Points, in no order, along strands that fork, close into loops and pass close to each other.
In the rows, 128 means zero.
Points whose rows are less than 117 apart are linked; no others are. Some points are linked to none.
(815): [ 86 124 174 105 183 156 200 100 133 132  83 137  79 170 140 124 112  91
 136 135 129 133 121  94 115 146 140 174]
(681): [ 78  67 137 158  92 140 112 142  80 114 146 158  95 181 120 119 156 154
 162 177  78 133 146 126 159 113 166 114]
(186): [129 162 102 144 129 116 112 115 149 102 124 152 158  79 120 113 132 136
 110 112 188 111  93 141 111 119  91 142]
(388): [128 157  99 147 153 134 128 131 162 130 119 112 135 104 124 102  99 134
 132  99 125 125 121 137  95 149 151 136]
(363): [127 171 100 135 164 151 143 131 185 153 126 100 138 146 153 106 107 105
 147  98  89 105 146 112 102 136 145 150]
(189): [148 207 106 155 138 159 111 166 164 153 124 130 189 165 159 119 115 131
 131 128  95  99 141  83 145  96 124 147]
(748): [147 115 130 100  25  79 103 129 156  94 120 179 183 106 133 129 124 147
  68  90 174 125 131 167 123 113 118 115]
(508): [161 112 125 108  82 119 134 105 149 114 113 110 118  80 115 149  91 137
  73  75 169 110 151 192 119  99 148 123]
(461): [129 127 127 120 174 171 150 108 102 136 124 111 110 122 150 136 117 144
 150 156 112 114 143  85 121 112 104 151]
(82): [113 133 100 148 124 144  97 153 127 137 177 111 136 144 139 134 113 150
 142 116 115  89 154 118 149 136 129 144]
(67): [130 156 113 170 151 133 106 158 105 110 146 121  74 103  93 119 117 131
 145 106 143 138  73  82  96 125 156 137]
(483): [130 142 123 160 151 126 147 157 138 139 106 130  90 135 112 104 122 109
 177 113  74 150  90  92  77 142 197 122]
(215): [159 107 122 127 114 116  85 164 108 135 148 154 191 110 108 151 124 162
 127 167 173 122  85 111 118 166 110  95]
(867): [115 160 120 145 177 129 148 134 160 139 110 111 102 164 142  98 120 110
 191 126  75 122 122  76  95 125 165 153]
(715): [115 135 100 159 134 132  80 167 113 138 169  96  77 134  97 139  99 168
 136  95 104 104 113 131 126 135 188  95]
(351): [ 94 117 111 107 120 169 134  97  84 135 173 104  94 116 121 146 145 140
 130 180  95  90 167 121 172 116  78 135]
(796): [130 184 103 152 159  81 103 155 167  95 154 118 168  79 102  90 162 125
 144 127 154 153  64 127  91 139 117 105]
(904): [144  69 127 128 146 136 142 171  72 130 113 131  83  85 125 163 101 125
 124 131 134 139 118 162 124 147 132 134]
(299): [134 171 145  93 155 135 159  64 162 116 134  73  91 113 120 112  96  86
  87  76 167 116 153 105 134  83 130 160]
(545): [161 128 130 111  41  86 103  92 146 104 124 198 213 133 125 121 138 150
  68  99 168 147 158 117 135  85  95 105]
(412): [ 90 103 148  92 106 161 146  93  95 152 160 110 114 175 144 134 131 156
 143 172  74 109 188 120 167 136 104 114]
(603): [100 134 167 149 182 139 108 113 139 107 101  72  69 131  94 104 140 102
 176 120 141 136  97  48 145 135 123 174]
(192): [ 93  89 159  77 116 150 185  92 121 170 151 126  99 198 160 147 128 113
 119 150  59 122 183 144 147 149 134 120]
(9): [ 96 130 131 111 160 148 157 123 103 123 161  98  81 153 134 110 126 149
 173 173  78 105 138  87 144  95 131 135]
(1019): [138 180 107 176 148 110  92 166 129 121 142 144 174 125 118 123 182 138
 156 146 136 175  48 107  93 153 107  88]
(978): [106 160 102 156 143 144  99 160 110 123 185  74  43 128 106 126 130 139
 147 118  90  88 112 112 131 102 172 127]
(116): [106  90 146 141  86 121 108 152 123 162 104 135 177 169 157 157 103 110
 125  92 138 131 184 115 185 198 124 123]
(271): [137  66 155 143 151 116 156 153  79 126  95 145  61 178 154 118 146 114
 169 166  84 160 132 153 111 127 167 133]
(616): [ 97  79 145 143 137 142 152 104  74 125 117 103  19 109 110 140 174  86
 165 167 105 140 103 118 120 120 144 145]
(497): [116 111 105 141 114 133  94 155 131 143 144  93 103 105 106 162  95 160
 118  77 119  98 139 175 143 154 173  94]
(379): [134 152  90 168 168 125  85 141  96 121 158 121 138 110 129 137 141 160
 152 141 154 105  84 103 121 124  91 135]
(206): [ 67  87 177  79 141 134 201  83 124 124 139 127  53 186 131 107 144 115
 178 202  86 115 114 135 118  96 168 126]
(138): [ 52 133 153 105 172 139 171 112 115 132 120  93  25 153  99 112 128 109
 166 141  85 128 110 137 132 133 168 121]
(886): [107  77 165  89 133 141 173 142 140 177 125 146 118 223 176 155 116 101
 141 130  40 135 170 166 140 147 158 137]
(453): [134 135 101 150 113  99  61 196 160 134 193 133 179 123 111 127 117 161
 137 100 151 125  77 136 103 138 149  99]
(104): [167 117 128 123 151 141 168 119 117 138  80 136 132  98 138 136 115 116
 126 156 142 145 120 134 105 154  94 133]
(136): [171 156 124 130 145 157 156  96 121 143 104 138 159 131 140 141  99 134
 116 146 137 125 156 103 114 128 103 141]
(375): [126 125 124 117 140 106 146  79 158  90  91  92 119  36 106 113 141 112
 127  96 185 144  95 161 118 113  97 135]
(622): [140  77 137 144 142 138 139 141  55 126 115 125  31  99 120 160 148 110
 144 137 106 148  97 148 112 136 146 132]
(523): [148 110 125 125 121 117 135 174 148 138 104 149 161 118 152 130  99 122
 109  96 118 160 146 196 128 169 130 125]
(891): [134  77 130 162 100 137 108 174 119 162  95 155 155 178 159 147 126 151
 178 151  76 130 143 110 138 159 146 128]
(332): [129 139 136 122 122  82 140 135 166  82  84 104  97  52 106 115 134 120
 121  95 171 152  79 196 109 132 140 110]
(962): [133 139 130 128  59 117  92 154 182 145 131 174 252 137 145 122 140 129
  93 104 154 138 137 165 128 142 120 112]
(913): [155 161 133 106 119  91 161 103 186  98 100 134 181  76 128  92 129 113
  97 139 153 140 132 142 101 131 117 119]
(124): [ 97 167 105 151 168 139 116 134 113 114 162  71  68 111 114 118 148 125
 144 126 118 102 117 108 143 119 116 155]
(1042): [151 159 116 131 153 128 148 139 130 123  81 148 167 100 131 123 146 140
 142 170 138 168  92 136 115 164  97 106]
(753): [146 172 106 147 135 116  67 204 159 134 179 133 206 143 145 114 122 160
 133 137 145 113  79 111 118 115 119 115]
(1013): [ 95 116 143 129 163 149 177 126 114 135 102 124  51 139 125 131 110 103
 147 130 103 136 127 127 104 141 164 141]
(53): [152 132 118 176 111 127  77 166  78 130 168 128 101 160 129 129 144 154
 165 142 112  98 103  69 107 108 158 136]
(99): [186 207 115 118  92 114  96  82 159 105 121 165 237 125 138 136 163 150
  93 142 167 133 133 133 152  95  74  97]
(983): [ 92  73 171  74 135 119 184 120 122 142 137 122  40 205 143 123 151 112
 160 173  56 114 110 179 124 109 201 111]
(827): [155 172 103 136 116 130 104 121 157 112 126 153 213 115 136 117 128 146
 101 146 170 114 120 126 124 117 103 128]
(81): [136  51 136 164 115 130 114 154  76 136 105 164  98 175 143 132 138 148
 178 161  78 147 133 121 128 124 172 131]
(900): [144 113 119 114 160 143 169  73 109 125  79 130 125  72 131 157 129  83
 102 115 164 137 128 143 138 132  73 148]
(386): [ 98 108 103 109 143 172 142  90  86 131 156 115 101  81 113 170 127 112
 114 146 143  97 145 136 159 104  82 142]
(883): [154 100 139 104  59  65 103 181 181 110 129 131 174  87 132 137 130 149
  96 105 145 126 124 209 125 157 166  85]
(335): [112 114 142 115 177 154 162  63 118 133  82  84  91  75 114 148 133  66
 138 120 170 142 116 111 140 140  83 162]
(328): [123 149 128 129 150 120 141 126 165 112  87  91  86  79  99 118  90 121
 122  72 151 129 114 168 101 134 168 132]
(819): [171 187 140 121 158 144 163  60 156 124  94 130 154 133 128 115 119  94
  91 125 165 136 149  81 121 111  90 138]
(205): [136 140  95 108 106  98  72 122 143  94 164 138 173 102 134 121 143 143
 107 102 204  73  85 149 110  85  75 141]
(716): [142 139 107 128 132 158 125  93 102 121 151 120 138  82 123 155 116 111
  87 124 176  92 146 117 146  92  78 161]
(258): [ 73 116 165  60 112 147 193  79 134 129 149 141  99 206 132  92 130 133
 166 211  74 102 137 108 134  76 140 127]
(878): [172 115 118 157  98 124  78 174  96 140 148 146 142 133 116 141 119 160
 147 157 136 114  87  72 104 158 147 120]
(1018): [122 126 147  90  33  88 100 152 184 100 142 190 238 131 129 137 157 141
  84 133 170 125 127 164 124 125 126  94]
(1044): [120 122 110 157 135 147 101 153 100 130 162 116 117 170 147 116 129 161
 175 159  75  90 149  85 142  98 144 138]
(367): [185 159 108 128  99 134 118  74 109 120 131 154 167  96 130 133 128 121
  70 115 176 120 162 111 142  82  74 139]
(778): [161 106 140 119 135 121 140  74  95 165 117 176 130 166 133 132 128  92
  47 101 126 180 210 160 149 120 102 113]
(838): [ 83 153 168  78 153 154 202  71 138 148 159 110  97 212 148 122 130 110
 138 167  86 101 146  80 128 101 132 145]
(696): [ 70 128 184 119 186 165 156  93 148 123  90  97  79 178 117 106 132 105
 165 152 133 129 125  58 144 126 129 177]
(987): [142 114 117 125  79  83  60 174 174 130 161 110 159 106 108 130 122 163
 122  88 159 126 100 175 110 151 163  76]
(626): [106 147 106 129 125 146 111 107 139 137 191  93 128 130 127 128 116 141
  88  98 109  80 193 152 164 115 114 135]
(172): [ 75  77 111 164 110 139  73 151  66 136 168 134 105 158 115 146 149 172
 157 145 109 113 130 120 158 137 141 119]
(401): [136 159 155 141 171 130 124 125 152 106  89  91 120  93  95 100 132 104
 156 135 170 138  91  53 126 138 110 170]
(30): [185 125 120 116 115 112 142  63 110 139 115 171 156 113 119 123 126 107
  48  93 159 157 181 128 129  96 101 123]
(865): [127  56 126 135 117 156 122 127  68 150 117 131 104 118 128 172 117 140
 140 150 125 112 145 116 143 153 125 138]
(88): [137 147 131 108 109  91 152 156 174  98 102 164 195  92 135 101 148 122
  97 134 144 165 122 208 111 132 129 110]
(832): [147 136 120 136 130 148 124  92 127 161 108 167 190 169 143 126 126 116
  73  92 108 190 205 154 153 112  97 108]
(925): [149 110 131 139  76 121  93 113 140 158 133 132 176 151 143 151 103 120
  93  84 163  97 192 116 158 168 132 143]
(69): [ 84  99 157 106 168 159 162  89 105 139 117  72  46  96 114 149 157  78
 154 136 136 138 103 119 139 136 105 147]
(719): [174 103 148  92  89  72 124 216 158 108 112 152 175 105 143 133 113 124
  90 124 148 157 139 205 146 174 127 117]
(399): [146 191 120 160 156 105 107 171 140 100 162 111 131 102 102  94 123 137
 148 127 131 143  60  67  98 133 143 120]
(123): [185 160 141 105  86  99 162  67 164  85 108 139 158  79 115  96 137 109
  74 116 178 143 143 116 100  73 108 134]
(1002): [ 81 183 106 116 142 150 125 118 133 115 176  73  89 109 117 116 120 118
 104 114 124  84 155 140 160 104 116 153]
(769): [123  82 130 122 145 144 144 149 130 168 106 133 132 173 165 144 102 137
 161 129  65 143 158 141 124 156 152 130]
(255): [139 100 117 140 135 101 113 185 104 120 117 159 140  91 127 131 112 138
 115 119 143 148 105 177 121 168 129 119]
(531): [172 182 144 110 140 113 142  46 158  96 108 125 162 106 126  86 147 108
 100  88 176 155 150  97 134  65  65 139]
(387): [159 169 112  93  57  89 118  96 145  73 118 193 215 122 122 133 175 155
  73 133 177 146 118 145 136  73  86  99]
(725): [105  61 183  98 164 116 195 144  89 131 117 125  22 192 160 133 141  99
 151 165  78 149 116 175 125 121 162 147]
(614): [153 152 127 143 108 154 114 100 147 177 139 138 195 176 153 136 114 126
  93  99 103 148 208 102 159 127 109 114]
(887): [ 79 149 121 146 144 136 134 138 115 132 147  93  29 158  96 115 137 134
 170 115  57 126 117 130 117 112 193 100]
(415): [123 144 100 164 139 128 115 180 142 143 130 137 140 121 117 107 126 135
 153 105  96 160  89 134  98 153 166 114]
(868): [126  93 116 120 115 134 119 120 115 132 139 104 123  92 125 149  82 147
 106  95 145 108 163 166 131 140 138 137]
(993): [111  78 139 160  85 108  95 195 117 154 100 145 150 158 153 159 119 132
 165 109 128 136 138 107 167 199 142 122]
(641): [156  87 129 138 103 136  95 144  93 147 110 152 165 120 144 166 118 157
 129 150 158 120 137 105 149 174  93 131]
(637): [131 158 108 143 149 104 115 172 131 121 118 172 194  98 122 125 182 148
 129 168 142 182  67 159 117 158 111  86]

A tip is a point with one link. Name the tips that can be reached along the links from each point below, in the order of the rows.
(415): (375)
(9): (508), (67), (753), (401), (88)
(545): (962), (205)
(681): (838), (172), (925), (614)

A piece is all that can be reached along the links. How many separate loops has the piece of each point below (a circle has one, a figure eight two, a Y none), and how many tips (points with one link)?
(904): loops 1, tips 5
(205): loops 0, tips 2
(328): loops 1, tips 1
(838): loops 0, tips 4
